A landscape with many valleys, sampled at points; each row gives a point and its height.
A ball rolls from a point to whichever of its 2 nearest points has the largest drop for the distance, and stops where none of them is lower. Distance is the straight distance between rows; heights are no part of it.
tetis h=3.98: [-3.16 -1.44  3.09  2.07  2.09  1.54  0.77 -0.57 -0.22  1.62 -0.19 -3.72
 -5.53  0.35 -1.13  1.60 -1.02  1.57  1.73 -1.70]
feno h=3.32: [ 2.27 -4.43  1.30 -3.70 -2.19 -0.17 -3.12 -0.57 -0.18 -1.79 -3.44 -2.38
  1.27 -2.64  1.28 -3.73  1.02 -1.05 -0.02  1.70]
kufaf h=4.01: [ 2.15  1.72 -4.16  4.08  1.35  2.33  1.28  0.01 -5.02 -0.34  5.13  1.32
  2.32  0.10  2.90  1.43 -1.33  0.25  0.95 -2.22]
kekuz h=8.97: [-1.02  1.24 -2.61 -1.67 -2.95  0.08  2.93  4.40  2.23 -0.54  0.10 -0.62
  0.03 -4.17 -2.82 -3.17 -2.81 -3.90 -2.51  3.22]
buta h=1.66: [-1.03  0.57  1.35  2.95  1.05  5.82  0.74 -1.72 -1.92  0.87  2.76 -1.10
  1.36 -1.47  1.98  2.03 -1.18 -1.92 -0.82 -3.58]
Fari h=3.62: [ 3.32 -1.17 -0.94 -3.05 -0.71 -3.69 -4.08 -1.41 -0.92 -0.05 -1.13  1.17
  2.35  1.84  2.13 -1.02  3.26  1.83  1.41  0.95]
vok h=7.13: [-1.84  2.37 -1.39  5.20  2.13 -1.34  1.00 -0.27 -2.91  3.74  4.45  0.59
 -7.28  3.23 -1.59  2.79  1.57  1.04 -1.52  0.00]
nel h=5.91: [ 3.57  0.38  2.15  0.94 -0.59 -0.76  0.97 -0.62 -0.66  0.62  1.14  6.33
 -0.07 -0.48 -1.62  4.42 -0.95  0.10 -1.20 -1.94]
Gamev h=3.30: [-2.44 -3.99  1.02  3.11  1.34  5.43  0.49  0.19  0.70 -2.44 -0.44 -5.11
 -1.71 -3.07  0.43  0.19 -1.78 -3.37 -0.85 -1.32]
sofon h=5.28: [ 5.24 -4.02  2.23  1.16  3.63 -0.27  0.10 -2.97 -1.44 -0.63 -0.16 -0.68
  2.63 -2.31  0.47  3.44 -0.38  3.74  1.58 -2.14]
Duzi h=3.09: [ 1.47  0.95  2.70 -3.61  0.22  0.32  0.01 -0.60 -0.18 -0.56 -4.72  1.66
  5.04  2.17  1.08  0.51 -1.16  3.79 -1.79  1.45]
rodi h=4.84: [ 2.71  4.48 -2.63  0.12 -1.66 -4.60  1.03  0.56 -2.57  0.88  2.92  5.83
  3.77 -2.53  0.43 -2.87 -2.95 -0.79  1.52  1.71]
Pup h=3.91: [ 3.26 -1.64 -1.47 -4.99 -1.84 -4.88 -2.15 -0.58 -0.99  0.58 -2.98  2.02
  2.32 -1.24  0.03 -0.35  0.82  2.30 -1.11  0.64]
para h=4.02: [-4.54  0.23  0.38 -1.35 -0.09 -0.95 -2.82 -1.02 -2.27  3.64 -1.64 -1.41
 -4.18  0.94 -5.11  2.62 -1.91  2.69 -1.93 -0.52]
vige h=4.82: [-1.87  1.20 -0.60  0.15 -1.96 -1.46  2.26  1.51  5.36  2.04 -3.53  1.57
 -0.03  1.02 -0.85 -1.78  3.41 -2.94 -2.51  2.39]
palu h=4.36: [-4.09 -0.75  1.72 -0.35  1.25 -2.11 -2.35 -3.88 -3.49  1.44 -0.88 -3.64
 -3.22 -3.32 -4.34  3.18 -2.42  1.94 -2.88 -2.54]
vaze h=1.83: [-5.91  4.89 -1.37  1.56 -1.03 -0.83  3.05  2.05 -2.44  3.37  1.13  0.88
 -2.38  0.84 -0.90 -3.19 -3.24 -3.15 -0.83  1.34]
pof h=7.35: [-0.03  3.74 -2.29  3.97  1.86  0.34  1.52  0.28  0.09 -2.23  5.24  2.08
 -3.99  6.31  2.04  0.44  5.70 -1.73  1.22  1.97]
mubi h=0.43: [-4.83  5.61  0.43  0.54 -0.47  0.99  2.42  2.24 -0.94  0.88  1.09  1.30
 -1.01  3.12  1.22 -3.39 -0.99 -3.17  2.23  0.34]
fepo h=1.98: [-3.28  2.74 -2.82  0.72 -0.62 -1.12 -2.43  1.11 -0.15  0.76 -2.54 -0.89
  1.30 -1.46  3.79 -2.93 -2.28  0.46  1.39  1.54]
ror h=7.65: [-0.55  4.19 -0.07  2.79  1.27  0.34  1.57  1.11  1.28  0.32  3.59 -0.50
 -1.00  5.52  2.21 -1.61  4.96 -2.51  4.68  0.30]
nini h=3.24: [ 3.73  0.52 -2.86 -1.23  1.23 -3.21 -2.08  3.01  1.55  0.64 -0.60  0.55
  4.93  3.52  2.33 -2.90  1.70  1.76  1.62  0.08]
moze h=6.55: [ 0.95  2.62 -3.92  0.52  1.39 -4.04  1.32 -0.86  0.94 -0.53  3.83  4.01
 -4.01  3.43 -1.04  3.49  3.29  1.02  0.26  1.71]
reb h=2.90: [-3.68  0.61  1.60  0.99 -0.03  0.60 -0.62  0.75 -0.05  1.28 -0.62 -1.52
 -6.23  3.65 -2.12 -0.68  1.61  0.98  1.62  0.05]
tafi h=5.47: [ 3.08 -2.89  2.56  1.54  2.54 -2.50 -0.90 -5.85 -2.04  0.04  1.46  1.78
  4.93 -3.96  1.19  1.58 -1.87  0.32  0.65 -1.86]
betes h=4.62: [ 1.51 -5.02 -1.43 -0.41 -0.26  4.11  0.42  0.99  2.72 -3.46 -4.43 -3.67
  4.22 -3.72 -3.25  0.43 -0.80 -1.02 -2.23  0.38]
Zuviz h=2.52: [-2.21 -2.41  2.90  1.04  0.33  6.80 -0.29 -2.39  0.44  0.06 -0.81 -4.21
  1.42 -3.36  1.66  1.20 -0.85 -0.49 -2.56 -2.36]
Vev h=2.40: [ 0.29 -0.96  2.78 -2.05  0.26  0.96  0.69 -1.45 -0.06 -0.43 -3.74  2.00
 -0.07  0.46  1.64  3.62 -0.71  1.73 -0.37  0.07]
divi h=3.55: [-1.66 -0.03  2.14  0.96  3.08 -0.87 -1.01 -1.99 -2.86 -0.65  0.67 -2.96
 -4.89 -1.10 -0.31  3.67 -0.92  4.50  3.54 -2.10]
zes h=7.95: [ 0.32  0.91 -0.40  3.09  1.36  1.55  3.55  2.98  2.33  0.55  0.91 -1.32
 -2.40  3.35  4.43 -1.02  0.81 -1.95  3.72 -0.17]
lorod h=5.52: [ 3.92 -0.60  3.75  0.75 -0.24 -0.90  4.79  0.53  2.63  1.67 -1.67  4.38
  2.67 -0.15 -1.59  2.27 -1.61 -0.25 -0.73 -0.25]
Godi h=2.80: [-0.90  3.97 -1.33  2.15  0.58  5.15  0.83  1.05 -4.57  0.79  3.35 -0.88
 -0.04  1.09  1.80 -0.38 -2.04 -1.05 -0.24 -1.77]
bidu h=2.30: [ 0.17 -1.42  3.16 -0.05  3.19 -0.63  0.03 -2.06 -2.12 -2.53 -0.27 -0.64
 -5.10  1.54  2.45  5.60  0.91  6.27  0.53 -0.81]
Vuk h=4.06: [ 0.54 -2.62 -0.11  1.95  0.28  3.02  0.84  0.58  1.67 -1.69 -2.39 -2.61
  1.55 -4.13 -1.28 -0.21 -3.44 -3.46 -0.52 -0.70]
kidi h=2.75: [ 1.16  0.98 -0.53  0.91  0.49 -0.02 -1.96  1.97  1.20  0.52 -3.24  0.34
  4.07  0.90  3.32 -1.96 -1.01  1.33  2.86 -0.70]
mutat h=3.50: [-6.55  1.13  2.28 -2.53  0.09  1.86 -4.06 -0.93 -5.37  0.88 -0.75  0.64
 -2.44  1.25 -4.22  0.51 -1.11  3.59  0.19 -0.71]
Sifon h=9.11: [ 0.75  0.11 -2.22  0.40 -1.95 -1.91  3.41  0.07  0.90 -0.44 -0.80  1.73
  1.26 -6.22 -1.93 -2.08 -3.46 -3.87 -1.19  0.31]
pud h=4.29: [ 3.43 -4.30 -1.38 -0.95 -1.00  2.85  1.90  3.46  4.19 -1.29 -2.93 -1.90
  2.94  0.39 -2.73 -2.56  0.00  0.34 -1.31  0.77]
Noni h=4.42: [ 0.93  2.27 -2.35 -1.18 -0.14 -3.87 -1.09 -0.67  0.54  1.93 -0.23  6.28
  1.52 -1.94  1.29 -0.71 -2.15  0.33  0.48  1.39]
rased h=5.23: [ 0.76 -0.31 -0.29  0.94  2.34 -1.23 -2.99 -5.15 -3.47  0.05  2.83  2.64
  2.17 -3.65  1.29  2.35  0.40  0.31 -0.87 -1.27]
sas h=4.26: [-1.98 -2.26  1.35 -2.50  0.33  1.04 -1.55 -5.15 -0.80 -2.28 -0.76 -4.30
  1.33 -5.31 -2.48  2.09 -1.84  0.81 -0.21 -3.92]
bonep h=8.67: [ 2.21 -2.83 -1.26 -1.36 -2.60  0.04  0.23  3.34  3.52 -0.20  0.26 -4.96
 -2.18  1.17 -0.68 -1.23  2.65 -1.72  2.91 -1.55]
Fik h=4.56: [-1.66  0.80  1.37 -3.23 -1.23 -1.33  0.52  0.35  4.97  1.50 -1.22 -0.67
 -0.24  3.32  1.30  0.61  4.19 -1.31 -1.31  1.91]
Dega h=4.63: [-0.42 -2.36  3.82  0.24  1.84  1.90  1.29 -6.33  0.69 -2.55  0.69 -3.56
  5.28 -3.74 -0.68  1.25 -0.24  0.71 -0.83 -2.41]
mif h=2.66: [-3.30  4.10 -3.69  1.95 -1.79 -1.86  1.05  1.73 -1.59  1.85 -0.34 -0.98
 -1.13 -1.16  1.51 -2.54 -3.78 -1.28 -0.78 -0.40]
zotel h=3.46: [ 0.10  0.47  2.72 -4.80 -0.96  2.63 -0.85  2.94  3.01 -1.63 -3.45  0.80
  4.84  2.89  0.33  0.11 -0.11  1.88 -0.72  0.33]
feros h=5.24: [ 0.58  3.76 -3.84 -2.56 -3.20 -3.88  1.81  2.33 -1.72  1.35  4.13  4.05
  2.13 -1.64  0.55 -5.04 -1.31 -2.45  2.03  3.63]
foli h=4.96: [ 3.95 -4.93  3.31  0.93  3.07  0.80  2.35 -3.04  0.80 -0.94 -2.21 -2.61
  4.43 -3.89 -1.19  2.50 -0.88  1.58 -1.46 -1.43]
gol h=8.52: [ 5.62 -3.50 -0.77  1.01 -1.23  1.73  0.90  2.60  1.34  0.82  0.85 -2.64
 -0.52  0.05 -0.19 -2.18  0.85 -0.94  2.69 -2.07]
sib h=5.16: [ 1.25 -0.92  0.46  1.38 -1.14 -0.34  4.55  1.71  4.32  1.52 -1.82  1.66
  1.29  0.06  0.08  0.89 -0.13 -2.49 -2.64  0.94]
dos h=3.86: [ 1.47 -2.44  1.84 -2.28 -0.97  4.14  0.64  2.59  4.48 -1.53 -2.92 -2.01
  1.53  1.80 -0.37  1.20 -0.45  1.80 -0.69 -0.08]
zuga h=2.25: [-3.29 -0.06  1.21 -2.74 -2.89 -1.99 -4.98  0.33 -1.07  0.83 -1.86  0.18
 -2.11  0.19  0.60 -4.12  1.38 -2.01 -2.06  2.51]
fepob h=1.34: [ 2.53 -0.90  2.72 -1.30  1.39  0.64  0.81 -1.81 -1.54 -2.24 -0.42  0.33
 -1.33  3.19  3.46  3.19  2.07  5.38  0.11 -0.05]
Tel h=2.85: [-4.15  1.57  1.03 -0.86 -0.27 -0.30 -4.63 -0.85 -3.50  0.85 -0.37  1.22
 -1.28 -0.05  0.13 -1.36 -0.28  1.33 -0.55  0.39]
mov h=8.27: [ 2.69 -1.56  1.87  3.19 -0.24  2.30  1.18  2.29 -0.53  0.21  3.35 -1.77
 -0.60  1.10  2.85 -0.50 -0.52 -1.46  4.02 -1.60]
kuv h=8.87: [-2.18 -0.36 -3.56 -3.25 -3.55  0.19  1.53  4.06  4.89 -2.67 -1.17 -2.14
 -0.15 -1.62 -3.99 -3.05  1.04 -3.46 -1.21  2.69]
rige h=2.76: [ 0.27 -2.51  0.51 -1.34 -2.88  0.48 -3.91  1.28  0.34 -0.21 -2.70  0.98
 -0.17 -2.22 -0.59 -4.54  0.39 -4.22 -2.03  2.24]
buda h=6.26: [ 3.02  0.91  0.65 -0.69 -1.25 -3.05  1.56 -0.23  0.09  0.66  2.70  5.93
 -1.13  2.27 -0.39  2.01  3.09  0.00 -0.23  0.30]
pitu h=4.86: [ 2.00  1.02 -3.93  3.46  2.73  0.28 -2.61 -4.15 -5.52 -1.38  4.82  2.12
  4.24 -2.92  1.21  2.26 -1.29  1.32  0.19 -1.41]
Ruvot h=6.78: [-1.16  2.81 -3.58  2.88  1.65 -3.47  0.22 -1.19 -1.14 -0.62  4.44  2.38
 -6.08  5.58 -3.45  2.64  2.84  2.72 -0.17  0.84]
turuk h=3.82: [ 0.88 -3.88  1.54 -3.40 -0.60  0.49 -2.37 -2.98 -1.64 -2.51 -3.26 -2.84
  3.53 -4.25 -0.38 -0.36 -2.10 -0.02 -0.12 -0.31]
lafe h=4.12: [ 3.10  0.85 -0.23 -3.56 -0.11 -5.47 -2.72  0.19  0.59  1.92 -2.05  3.41
  3.75 -2.87  0.54 -1.82 -0.84  2.37 -1.78  3.77]
tuzag h=1.93: [-5.50  2.06  0.86  0.71 -1.13  1.55 -0.34  2.52  0.82  1.51  1.29 -1.99
 -3.06  3.62 -1.43 -3.19  2.39 -2.57  1.29  0.35]
pugo h=8.78: [-2.41 -0.65 -3.06 -2.37 -3.53  0.00  0.39  3.09  3.53 -0.12  0.75 -3.31
 -2.04  0.21 -2.23 -1.73  0.50 -2.08  0.49 -0.57]
gopaf h=7.06: [-0.11  2.65 -2.28  3.94  3.84 -1.40  0.14 -0.16  0.30 -3.99  5.90  2.26
 -7.64  7.31 -0.80  2.23  4.09  0.88  1.36  3.26]
tof h=4.30: [ 0.58 -1.24  0.57 -0.94 -0.90  2.12 -1.16  1.26  3.45  0.27 -1.10 -0.95
 -1.17  2.82  1.69 -0.17  3.22 -0.34 -2.51 -1.01]

Two balls start at each pair of points below. Name the first point that both come to, or write none.
Sifon, rased -> buta
kekuz, pud -> dos
sib, betes -> none

Where does a ball stop that starts at each point below?
mov -> fepob
buda -> fepob
rodi -> fepo
tafi -> buta
palu -> zuga
